Each row is a point on a landscape with many valleys, with its height.
From any point a ball rolls to the lowest of the 2 points nearest to it. It stops when none of these is lower. Distance is the straight distance between rows; heights are no part of it.
bebu height 370: [-0.47, 3.89, -1.16, 2.41, 1.70, 1.88, -0.46, 0.33, -2.08, 0.46, 2.22, 4.28, -0.68, 5.57, -0.66, 0.12, 0.12, -4.06, -3.44, 1.38, -1.68, 3.43, 0.22, -1.25, 1.40]
savi height 467: [2.96, 1.15, 0.83, 4.78, -3.16, 5.52, -1.41, -0.26, -1.94, 4.98, 3.90, 1.70, -0.96, -0.62, -2.34, 0.51, -3.85, -3.96, -6.84, 0.25, -3.75, 0.47, 2.91, -0.23, 3.00]
lusaz height 488: [-1.79, 0.02, -2.70, 0.41, 3.86, -4.85, -2.03, 0.68, 4.20, -1.77, -3.37, -0.37, -0.33, 0.25, 2.47, -0.57, 2.80, 6.27, 4.36, 0.87, 4.80, -2.15, -3.14, -1.59, -5.94]
gef height 331: [0.36, -1.41, -6.14, 1.99, 0.34, 0.16, -2.69, -3.40, -1.82, 0.34, -3.90, -2.67, 0.45, 1.02, -7.14, 3.50, -0.38, -1.18, 0.79, 2.64, -3.79, -4.94, -0.55, -1.46, 0.85]
mazu height 411: [-5.13, -1.10, 2.53, 3.28, -0.07, -1.78, 3.90, 2.52, 1.70, -1.01, 0.04, 1.07, -0.74, -0.27, -1.41, -0.89, -1.70, 2.19, 0.24, 4.14, 4.14, -0.78, -1.92, -1.26, -0.99]
tizo height 365: [-2.57, -1.33, 4.80, -0.36, 1.23, -0.71, 4.86, 4.29, 0.51, 1.24, 2.59, 4.57, -3.03, -0.22, -3.17, -1.15, -0.27, 2.43, 0.01, 0.39, 5.11, -1.25, 0.20, 2.25, -0.20]
Gakom height 336: [3.43, -0.63, 0.86, 1.01, -0.84, 0.57, 3.78, 1.91, -2.70, 2.47, 6.23, 2.73, -0.29, 1.90, 1.32, -1.62, -0.24, -4.17, 1.30, -2.64, -2.18, 3.31, 1.54, 1.81, 3.57]
moza height 468: [-5.13, 3.92, -0.77, -0.74, -0.94, 2.56, 0.73, -3.30, 0.15, -1.62, -0.11, -2.62, -0.21, -0.52, -2.07, -1.13, 1.67, 5.18, -0.37, -1.80, 0.36, 2.71, 1.76, -4.05, -1.53]
zal height 255: [4.79, -0.63, -0.20, 5.06, 1.28, -1.21, -0.94, 1.26, -1.70, 4.99, -2.19, 1.39, -0.49, 0.43, 2.59, 4.94, -2.15, -2.19, 0.99, 4.48, -2.19, 1.16, 0.96, -4.29, 4.95]
futet height 346: [0.06, 3.85, 0.13, -5.07, -0.04, -0.92, 1.05, -2.05, -1.02, -0.90, 2.72, 3.65, 2.29, 2.76, 2.76, -2.41, 2.17, -3.17, -5.36, -0.66, -0.64, -2.73, 0.13, 5.14, 1.16]
ped height 412: [-1.16, -0.29, -0.32, 2.31, 0.50, -0.09, -0.93, -2.07, 2.47, -3.46, -2.89, -6.18, 0.51, 0.72, -0.26, 4.06, -0.99, 3.59, 3.01, -1.55, 3.94, -2.90, -2.12, 0.88, -2.42]
defav height 378: [-6.23, -2.03, 3.02, -3.89, 1.16, -0.51, 2.88, 0.31, 0.82, -3.30, 2.64, 2.41, 3.26, 0.18, 0.81, -6.50, 2.59, 1.62, 2.40, -1.50, 0.23, 2.13, -0.90, 1.99, 1.56]
meze height 486: [2.42, 1.16, 1.15, 1.14, -3.94, 0.46, -2.50, -1.06, -2.20, 3.00, 0.81, 2.36, 2.22, -0.37, -0.39, -0.35, 0.06, -3.38, -4.09, -0.64, 0.96, -3.76, 4.58, 0.05, 3.51]
Fulut height 225: [-1.00, -0.37, 1.60, -0.45, -2.24, -0.42, 1.57, 2.24, -1.37, -1.12, 1.85, -2.60, -3.86, 0.96, -4.45, 1.48, 0.72, -2.41, -2.02, -3.23, 1.08, -2.06, 1.29, 2.91, 0.99]
Fefad height 188: [-0.43, -1.96, -2.55, 1.94, 2.27, -1.42, -1.28, -4.89, 0.57, -0.41, -7.91, -4.75, -2.77, -3.76, -2.29, -3.20, -0.75, 6.68, 8.86, 0.29, -0.67, -1.36, -2.13, -2.56, -3.34]
puv height 568: [1.68, 1.08, -0.28, -3.63, 1.03, 0.70, 0.78, -1.38, -0.25, -1.25, -4.24, 0.14, 0.31, 1.03, 1.86, -0.13, -0.95, 1.90, 0.32, 0.73, -2.74, -2.91, -6.30, -1.82, -1.34]
ripil height 302: [2.91, -1.86, -0.03, 4.67, -0.41, -3.19, -0.37, -2.18, -1.23, 4.68, -2.85, 1.83, -0.70, -1.31, -2.25, 4.42, -3.71, -3.07, -2.41, 4.92, -3.26, -1.64, 3.76, -2.94, 1.87]
gemo height 442: [-2.98, -1.30, 0.20, 3.14, -1.63, -0.65, 3.17, 2.23, 0.24, 0.26, -3.88, 3.68, 1.37, -2.05, -1.99, 2.11, -3.07, 0.81, 3.55, 2.50, 1.22, -2.99, -3.24, -0.92, -1.48]
Zagam height 551: [-1.74, 2.44, 1.17, -3.42, 2.65, -0.15, 1.00, -1.87, 0.69, -2.46, -1.33, -0.22, 1.19, 1.67, -0.11, -1.50, 0.94, -0.33, 1.31, 3.10, -3.14, -0.93, -1.58, -4.33, 1.02]
zes height 413: [-0.29, 3.85, 3.90, 2.01, 2.32, 1.20, -1.12, 0.90, -2.13, 1.70, 3.76, 5.98, -3.42, 4.10, -0.09, 0.24, -1.02, -4.11, -3.84, -1.14, 1.71, 0.03, 2.39, 1.68, 3.63]
zik height 565: [-4.59, -0.95, -1.99, -3.72, 4.83, -0.73, -4.36, -1.01, 3.87, -5.09, 5.58, -3.54, 1.02, -2.33, -3.10, 0.66, 0.32, 8.04, 0.83, -2.67, -2.16, -1.42, -4.92, -0.08, -4.45]
vevod height 508: [-0.59, 1.27, 3.29, -0.65, -1.48, 4.26, 0.09, -0.20, -1.51, 2.55, 3.34, 6.22, 3.86, 1.33, -0.49, -4.83, 0.06, -3.13, -5.00, -2.72, 0.55, -2.10, 3.07, 2.75, 4.20]
zekef height 330: [-3.24, -2.21, 2.32, -7.12, 2.47, 0.15, 2.21, -2.11, 1.47, -4.38, 7.31, 0.72, 4.69, -1.17, 1.14, -5.42, 3.89, 1.01, -1.73, -2.94, 0.60, 0.32, 1.84, 1.89, -0.61]
zof height 502: [1.64, -3.37, -0.47, -1.88, 3.26, -3.07, -0.43, -0.68, 3.11, -5.33, -1.50, -3.78, 0.61, 0.05, 1.48, 0.46, 4.17, 4.70, 4.94, -0.40, 1.03, -2.48, -2.64, -4.57, -5.76]
fus height 381: [-2.09, -1.95, -1.18, 1.00, -1.19, -3.55, 0.22, 0.07, -0.55, -0.63, -2.04, -1.98, -1.03, 1.95, 2.55, -2.42, 5.74, 3.29, -0.18, -1.13, 3.11, 0.95, -2.37, 1.15, 0.30]
mive height 289: [2.35, -2.92, -0.30, 4.22, -1.28, -1.61, -0.89, 2.51, 0.88, 3.60, -5.08, -1.38, -2.36, 0.09, 3.96, 1.43, -2.18, 0.92, 5.14, -0.90, 0.05, 0.41, -0.28, 0.32, 1.10]
Gesaf height 419: [-4.77, -4.84, 1.47, -2.87, -0.06, 0.64, 2.20, 1.41, 2.54, -2.95, 2.78, -0.70, 2.06, -2.75, -2.31, -3.94, 0.66, 5.39, 2.40, -1.06, 0.14, 0.78, -1.33, 0.17, -3.03]
nutir height 432: [-0.52, -0.90, 0.85, 3.84, -2.60, 1.20, 0.23, 0.45, 1.43, 0.01, -2.02, -4.64, 0.17, 0.96, -1.78, 4.06, -2.92, 3.24, 4.40, 1.15, -0.12, -1.49, -3.60, 2.74, 0.71]
kiz height 353: [-1.41, -0.59, -2.43, -3.30, 0.80, -4.41, -1.90, -1.11, 1.49, -1.28, 1.21, -0.91, 0.70, 1.40, 4.65, -0.60, 5.01, 2.57, -0.61, -4.80, 0.86, -0.17, 0.36, 0.22, -3.28]
Patus height 647: [5.24, 2.32, -0.69, -2.14, -3.16, 0.70, 0.70, -0.87, -4.65, 2.58, 3.30, 2.88, 1.52, -0.14, 1.52, 0.04, 3.36, -8.83, -6.38, 2.07, 0.53, 0.78, 0.63, -1.55, 1.37]
tedeb height 335: [2.85, -3.14, -0.42, 8.13, -2.97, 0.00, -0.89, 3.72, 2.11, 4.55, -3.93, -0.33, -2.54, -4.15, 1.98, 4.73, -5.59, 1.65, 4.37, -0.82, 0.64, 4.22, -0.46, -0.85, -2.63]
rufof height 339: [-1.23, 6.16, -2.05, -2.25, 2.80, -1.24, -1.27, -2.84, -0.99, -2.53, 3.99, 1.85, 2.40, 6.99, -0.94, -0.64, -1.05, -1.84, -1.72, 0.60, -1.14, 1.81, -0.27, -0.32, 1.04]
Rapus height 277: [-1.93, 0.17, -2.06, 0.84, 0.05, -0.51, 0.30, -0.47, -2.62, -2.72, -6.87, 0.05, -2.78, 0.04, -3.50, 2.96, 1.99, 1.81, 4.84, 1.24, -1.99, 0.22, -0.87, -2.80, -0.07]
lor height 553: [-3.05, 2.02, -2.31, -3.60, 3.03, -1.14, -4.04, -0.04, 3.01, -5.02, 4.96, -4.78, 0.72, 1.86, -2.42, 2.64, 2.28, 2.01, -0.12, -2.87, 1.09, -0.13, -2.32, 1.28, -1.92]
buga height 470: [-2.12, -0.78, -0.53, 1.04, -0.58, -3.51, -1.41, 1.46, 1.24, -0.50, -2.74, 1.15, -0.18, -1.99, -1.35, 2.72, -0.64, 4.17, 7.11, 1.22, 4.75, -1.80, -3.14, -2.55, -4.98]
ruva height 242: [-1.95, -0.37, -1.40, -2.22, -3.71, -0.91, 2.26, -1.33, -0.38, 0.97, 0.06, -1.56, 2.30, 1.50, 1.21, 2.84, -0.40, 0.76, -0.51, -0.63, -1.73, -1.02, 0.01, 0.59, -0.33]
fov height 410: [4.14, 6.64, -1.68, -0.59, -1.05, 5.89, -0.48, -1.03, -1.60, 3.01, 0.70, 1.62, 1.20, 1.64, -1.32, -3.24, -0.24, -5.98, -5.49, 3.12, -0.94, 0.51, 4.42, 1.27, 0.13]
Diles height 238: [-2.38, -3.99, 2.58, -3.18, 2.53, -3.26, -0.83, 0.35, 4.30, -7.01, 0.44, -5.36, -0.01, -1.58, 3.70, -5.64, 3.75, 4.83, 2.97, -0.74, -1.29, 0.29, -2.10, 5.99, -4.50]
Gen height 522: [-0.98, 0.79, 1.36, 1.28, 1.11, 0.69, 0.98, 0.67, 2.51, -0.74, 6.47, -2.61, -0.28, 3.42, -1.65, -1.24, 1.92, 4.79, 2.40, -2.08, 3.18, 0.89, 2.94, -1.65, -1.65]
kepe height 436: [4.78, -1.09, 2.07, 3.66, -3.02, 5.71, 1.89, 3.33, 0.68, 6.36, -0.77, 0.69, -1.93, -3.83, -1.14, 0.17, -3.97, -3.70, -2.87, 0.88, -3.36, 3.46, 1.64, -1.28, 2.07]
rubu height 294: [1.20, -3.46, 5.13, 2.10, 1.48, 1.56, 6.00, 5.78, 0.84, 0.11, 0.43, 3.70, -2.14, 3.07, 0.12, -2.65, -0.16, 0.07, 2.81, 1.19, 2.28, 2.88, -0.76, 1.80, 0.19]
relam height 420: [-0.34, -1.28, 0.52, -1.57, 1.10, -5.64, 2.81, 0.99, -1.17, 0.57, 1.01, 2.70, -0.51, 2.75, 5.60, -2.56, 3.08, 0.63, -0.89, -2.72, 5.08, 1.09, 0.31, 4.26, 0.83]
von height 228: [-0.33, -5.03, 2.85, 2.37, -2.88, 0.16, 0.35, 4.56, 0.33, -0.34, -2.93, -0.18, -2.05, 0.66, 2.01, -1.04, -0.66, 3.34, 3.74, -0.88, -1.66, -2.54, -1.03, 0.07, -0.21]
nasu height 354: [5.23, 0.26, -3.72, 1.17, -0.11, 2.37, -1.17, 2.06, 0.55, 2.50, -3.66, -1.58, 0.78, 0.94, -5.81, 0.70, 1.21, -0.11, 0.56, 2.49, -2.71, -4.12, -0.38, 1.05, 2.09]
metev height 665: [6.01, 2.44, 2.08, 1.50, -3.39, 1.63, -3.57, -1.64, -5.44, 4.51, 3.51, 6.08, -0.07, 1.30, 3.56, 0.05, -0.29, -8.56, -6.94, -0.41, 0.51, 1.44, 0.58, 0.65, 3.56]
Tovo height 318: [-1.25, -2.21, 0.94, -4.80, 0.53, -1.98, 3.13, 1.25, 2.21, -3.37, 2.13, -2.99, -0.71, 1.79, 3.28, -1.86, 3.47, 1.35, 0.24, -3.98, 0.96, 0.17, 3.66, 4.67, -2.78]
voza height 333: [-1.46, -4.45, 2.99, -1.02, 1.14, -3.65, 2.45, 2.11, 1.19, -1.54, 0.47, 4.32, 0.97, 3.17, 3.94, -6.03, 2.46, 5.14, 4.64, -0.20, 3.97, -0.71, -3.03, 4.64, -2.44]
nuku height 282: [0.26, -0.43, 1.47, 3.13, -2.87, 2.48, 2.97, 4.04, -1.51, -0.22, -1.62, 1.20, -2.50, -0.07, -3.97, 4.51, -0.94, -3.39, 0.14, -2.29, 1.76, 0.81, 3.47, -0.96, 0.72]
Bez height 585: [2.61, 1.60, -4.65, 0.10, 1.24, 0.72, -1.26, -0.99, -1.82, 0.20, -4.36, -0.45, 0.97, -1.24, 0.41, 0.70, -1.10, -1.94, 2.20, 1.49, 0.19, -0.58, -4.93, -4.56, 1.90]
beri height 604: [5.75, 0.64, -4.32, 1.05, -0.98, -1.07, 1.62, -0.67, -2.50, 2.67, -2.39, -0.61, 0.38, -1.47, 3.64, -0.51, -1.49, -5.99, -0.04, 3.75, -0.33, 1.93, -3.39, -2.20, 2.43]
vit height 366: [4.53, 0.87, -0.22, 4.74, -2.37, 2.94, -4.76, 1.77, -4.39, 3.33, -3.46, 3.69, -3.06, -4.91, -2.49, 6.12, -2.51, -3.68, -2.79, 0.70, 1.37, 5.72, 1.55, -0.98, 4.28]
Reb height 269: [4.74, -0.51, 2.95, 2.97, 0.87, 2.33, 1.50, 2.04, -0.88, 4.85, 5.30, 5.71, 0.80, 0.74, 3.15, 0.11, -3.85, -6.07, -2.18, -0.67, -2.79, 3.13, -1.17, -0.12, 3.55]
Kav height 327: [3.62, 1.99, -1.69, 2.54, -4.04, 4.75, -1.69, 1.70, -2.63, 2.06, -2.90, 0.91, -2.38, -1.31, -3.65, 5.53, -1.70, -8.11, -2.50, -0.01, 2.12, 1.49, 2.68, -0.13, 0.95]
Sus height 627: [4.64, 2.19, -0.54, 0.04, -2.06, 2.84, 3.56, -2.17, -2.16, 1.14, 0.14, 2.87, 1.96, 1.59, 3.93, -0.95, -0.52, -5.23, -4.18, 2.77, 0.88, 2.69, -1.70, -0.69, 3.39]
maper height 533: [-0.36, -0.13, 1.91, -7.34, 4.40, -4.33, -0.98, -0.31, 3.33, -3.62, 0.75, -1.86, 2.59, 1.56, 1.04, -0.28, 1.97, 1.52, 1.43, 0.85, -1.94, -1.37, 2.02, -1.79, -1.44]
Zag height 464: [-0.85, 1.33, 5.69, 2.40, 0.76, 4.31, 2.18, -0.28, -2.37, 3.10, 3.73, 8.30, -0.56, 1.40, 1.47, -2.55, -1.48, -5.84, -5.53, -3.00, 2.61, 0.96, 6.32, 2.89, 3.87]
vod height 310: [-0.23, 2.83, -0.61, -2.69, 1.44, 1.13, -3.17, -4.14, -0.31, -3.78, 1.81, 0.05, 1.98, 5.60, 0.51, -1.02, 0.64, -2.24, -5.88, 0.86, -2.79, -3.37, -1.95, 2.47, 1.29]
Kifu height 285: [-4.85, -1.36, 1.13, -6.87, 0.66, -1.32, -1.37, -3.03, 3.35, -4.62, 5.09, -1.93, 3.81, -3.94, 1.15, -0.07, 1.92, 3.18, -3.41, -2.70, 0.03, -1.04, 0.63, -0.34, -2.30]
Toriv height 185: [-0.93, 1.68, -0.51, 0.28, -2.54, -0.06, 1.98, 2.01, -0.26, 4.23, 0.16, 1.42, 1.28, -0.46, 1.29, 0.31, -2.56, 0.87, 1.97, 0.07, -0.36, 3.02, 0.67, 1.29, 0.93]
dom height 83: [-2.56, -1.61, 3.13, -0.69, -4.49, -0.90, 5.77, 1.16, -0.82, 3.00, 2.42, 4.27, -0.58, 1.46, 3.34, -2.53, -1.21, -0.05, 0.23, -0.63, -0.87, 2.02, -0.10, -0.52, -0.60]
dipib height 245: [-3.58, 1.81, -1.57, -4.98, 2.26, -0.30, -3.84, -3.28, 1.07, -5.24, 0.50, -1.81, 1.05, -4.56, -2.38, -0.57, 1.43, 2.95, -5.11, 1.32, -2.23, -1.01, -0.76, -1.14, -0.20]
Dinap height 439: [2.41, 3.52, 0.75, 1.90, -4.02, 7.67, 0.35, -1.61, -1.50, 1.73, 4.86, -0.95, 0.22, 2.52, -2.41, -2.53, -0.98, -6.31, -5.21, -0.76, -1.17, 0.29, 2.35, -0.58, 1.38]
Dosez height 350: [3.01, 3.12, -7.43, 1.88, 1.60, -2.28, -1.22, -2.51, -1.98, 3.81, -3.67, -3.32, -0.69, -0.44, -3.80, 3.33, -2.32, -2.43, -1.71, 3.55, -1.89, -3.44, -3.50, -0.06, -0.58]
Vozan height 239: [-2.90, -1.41, -4.58, 0.15, 1.38, -2.21, -0.27, -2.20, -2.00, 0.36, -4.48, -2.36, -3.39, -3.78, -2.70, -1.60, -1.26, 2.98, 4.70, 0.56, -2.74, 0.76, 0.51, -4.54, -2.78]
Fitu height 308: [1.98, -1.38, -5.74, 3.39, 1.17, 0.57, -3.20, -3.29, -4.68, 0.94, -6.52, -1.62, -2.95, -0.73, -6.10, 3.21, 1.01, 0.62, 3.68, 1.28, -1.19, 0.18, -2.91, -1.56, 2.93]
sebus height 281: [-3.14, -2.79, 4.28, -3.67, 2.12, -5.70, 0.39, 1.12, 0.98, -5.05, 0.87, -0.48, -0.53, 2.67, 3.31, -3.20, 2.38, 6.14, 5.89, 0.80, 0.58, 0.90, -3.35, 4.81, -3.13]
mamik height 445: [-5.37, -0.60, -0.47, -2.33, -1.81, 0.19, -0.42, -0.93, 1.72, -2.65, 0.51, -2.73, -1.35, 0.00, -0.30, -3.30, 0.89, 7.36, 2.36, -1.22, -2.51, 2.36, -2.18, -1.10, -4.70]
makir height 276: [-2.05, -4.65, 2.45, -6.24, 2.55, -1.68, -1.01, 2.00, 6.93, -5.34, 3.66, -4.96, 0.22, -2.35, 3.67, -1.57, 3.69, 4.11, 0.69, -1.83, 1.20, 0.26, 1.90, 3.37, -5.72]
navi height 210: [-4.53, 2.91, -1.17, -6.13, 2.55, 2.10, -3.24, -2.90, 1.89, -3.94, -3.97, -2.73, 2.46, -5.81, -3.64, -0.96, 2.85, 2.55, 0.62, -0.80, -1.58, 0.45, 1.72, -2.74, -2.46]
Tavun height 141: [-0.51, 1.22, -4.12, 0.28, 6.25, 0.02, -5.06, -2.24, 2.90, -2.46, -7.00, -4.52, -0.98, -2.93, -2.91, -1.60, 2.16, 8.08, 5.40, -0.06, -2.10, -1.44, 0.57, -0.96, -4.10]
naduv height 496: [-4.77, 0.81, 3.32, 1.22, -1.10, 0.88, 2.27, -1.36, -1.76, -1.04, 4.20, -1.71, -0.98, 1.19, 0.80, -2.13, 0.27, 4.92, 1.07, -0.94, 3.58, 4.08, 1.07, -0.66, 0.18]
togum height 349: [2.52, -1.11, 2.84, 2.70, -1.66, 0.10, -2.85, 4.06, -1.45, 4.83, -1.00, 4.62, 0.88, -4.62, 4.99, 2.10, -4.98, -0.74, 2.24, -3.67, 0.55, 4.44, -0.30, 0.71, 4.34]
lis height 172: [-2.47, -0.38, -6.04, -2.49, 3.01, -0.31, -3.52, -2.79, 3.90, -4.32, -3.91, -4.66, 2.16, -3.12, -2.45, -0.73, 4.00, 4.69, 2.92, -0.10, 0.38, -0.29, -2.22, -0.38, -2.50]
Dovo height 414: [3.58, 0.66, 1.81, 4.61, -1.73, -0.64, -4.00, 2.91, -3.57, 7.42, -0.79, 5.06, -0.96, -5.02, 1.92, 3.71, -3.03, -2.27, -3.25, -1.35, 2.05, 3.10, 2.45, 0.24, 4.26]
dubu height 173: [-1.66, -1.07, 3.38, -0.99, -1.01, -1.48, 1.87, 3.32, -0.40, -2.55, -2.19, -3.84, -1.67, -0.13, -1.56, -0.91, -0.46, 1.59, 1.98, -2.36, -1.46, -2.96, 0.08, 3.20, -0.98]
Mot height 383: [3.11, 5.11, -2.21, -1.14, -0.11, 3.84, -0.12, 1.51, 0.87, 0.57, -1.55, -2.09, -0.98, 2.53, -2.48, -2.38, 2.14, -1.13, -2.71, 2.85, -2.47, -1.67, 2.42, -0.73, -0.83]
Modud height 367: [1.86, 4.09, -5.15, 0.63, 2.93, -0.89, -3.28, -4.02, 0.50, -0.64, -2.26, -5.78, -2.33, 0.00, -2.73, 4.33, -1.19, -3.17, -4.74, 2.61, 0.50, -6.16, -0.45, -0.30, -3.11]
nor height 180: [4.44, -1.69, 1.92, 3.10, -0.39, -2.76, 1.26, 0.74, -0.98, 4.84, 3.47, 2.37, 0.23, 0.62, 5.25, 4.84, -5.09, -5.04, -0.54, 2.50, -3.11, 4.53, 0.45, -2.42, 3.79]
lezep height 280: [-1.45, 0.20, -2.61, -2.61, -2.50, 0.82, -1.66, -2.31, -1.67, -1.35, 1.64, 1.18, 3.35, 1.43, -2.06, 0.71, -0.19, -3.32, -2.78, 2.40, -3.20, -3.00, -0.82, 0.81, -0.95]
nek height 393: [-0.23, -0.49, 1.37, -4.72, -0.22, -1.41, 4.60, -2.66, -1.52, 0.61, 1.97, 2.59, 0.79, 0.69, 5.35, -6.37, 1.22, -0.87, -3.32, -1.22, 1.58, -0.21, -1.33, 4.78, 1.88]
sorin height 541: [-1.37, 0.66, -2.42, 1.85, 1.36, 0.28, -1.35, 0.40, 2.97, -2.46, 6.00, -3.07, 1.61, 2.47, -2.25, 1.01, 1.11, 0.12, 0.09, -2.26, 3.42, -1.24, -2.82, -1.74, 0.77]
katu height 395: [-0.52, 2.18, -3.31, -0.17, 2.01, 1.04, -2.72, -3.53, 5.18, -3.56, -4.06, -6.26, 0.67, 0.22, 1.14, 4.48, 0.52, 5.01, -1.95, 0.36, -0.27, -5.15, 0.78, 1.10, -4.57]
kiko height 268: [3.36, 0.27, 0.36, 4.90, -2.48, 2.30, -1.20, 3.86, 1.65, 6.36, -0.31, 2.11, 1.03, -1.87, 1.80, 4.32, -5.06, -1.56, 3.48, 0.56, 0.86, 4.33, 0.07, 0.24, 2.16]
mab height 382: [0.36, 2.48, -5.52, -2.92, 3.18, -1.47, -2.44, -4.56, 3.97, -3.52, -1.57, -6.04, -0.65, 0.33, 0.05, 2.02, 0.51, -2.07, -4.62, 1.28, -1.22, -3.57, 3.54, 0.46, -4.47]
kuz height 457: [0.24, 2.27, 1.72, 0.80, -5.27, -1.34, -3.05, -1.03, -5.15, 3.70, -1.78, 2.27, -0.39, -2.91, -0.58, 2.42, -1.53, -1.15, -2.99, 0.25, 2.97, 1.40, 1.65, 1.04, 3.05]
sorar height 345: [0.19, -1.42, -0.39, 5.37, -1.68, 1.61, 0.29, -0.80, -2.75, 3.55, -1.07, -2.07, -0.73, -4.07, -2.75, 1.90, -2.87, -5.09, -0.40, 1.37, -0.92, -0.37, 3.30, -4.34, 3.82]
Zuzod height 204: [-0.18, -5.44, 6.76, 2.56, -2.33, -0.81, 4.58, 2.77, 0.66, 2.55, -0.01, 4.26, -1.88, 2.45, 3.33, -1.67, -2.44, 2.48, 3.32, 1.98, -0.84, 0.56, 1.68, 1.71, -0.13]
mav height 517: [-0.55, -4.45, 0.87, -5.36, 3.77, -3.01, 0.90, 0.93, 1.82, -6.19, 0.22, -0.87, 1.41, -0.09, 1.00, -1.20, 5.71, 1.96, 4.44, 0.36, -0.89, -1.90, -2.47, -2.58, -0.27]
lusef height 286: [0.48, 0.33, 3.94, -0.98, -0.18, 1.94, 3.88, 1.73, -0.38, -0.09, 3.77, -0.08, -0.04, 3.48, -0.52, -0.20, -0.60, -2.74, -0.15, -3.67, 2.00, 0.76, 4.02, 3.02, 1.67]
gev height 394: [2.50, -0.82, -0.05, 2.94, -2.37, 2.22, 3.16, 3.94, -2.01, 2.12, -0.43, 1.90, -0.83, -5.56, 1.12, -0.08, -2.31, -6.94, -0.53, 0.49, -1.42, 3.51, 2.66, -3.88, 3.06]

For each start below, name the point where the ball stops.
lor -> Tavun
katu -> Tavun
zik -> Tavun
savi -> nor
Patus -> dom
vevod -> dom
Mot -> Tavun
nek -> dom

Call two points neighbours if one is among the 2 nearest of the other. Go from one point of each pair to the other, from neighbour to neighbour, staying as low as possible. Name the highest point that can't be avoided.
nor and dubu -> Gakom
dubu and kiko -> tedeb
dom and Diles -> relam
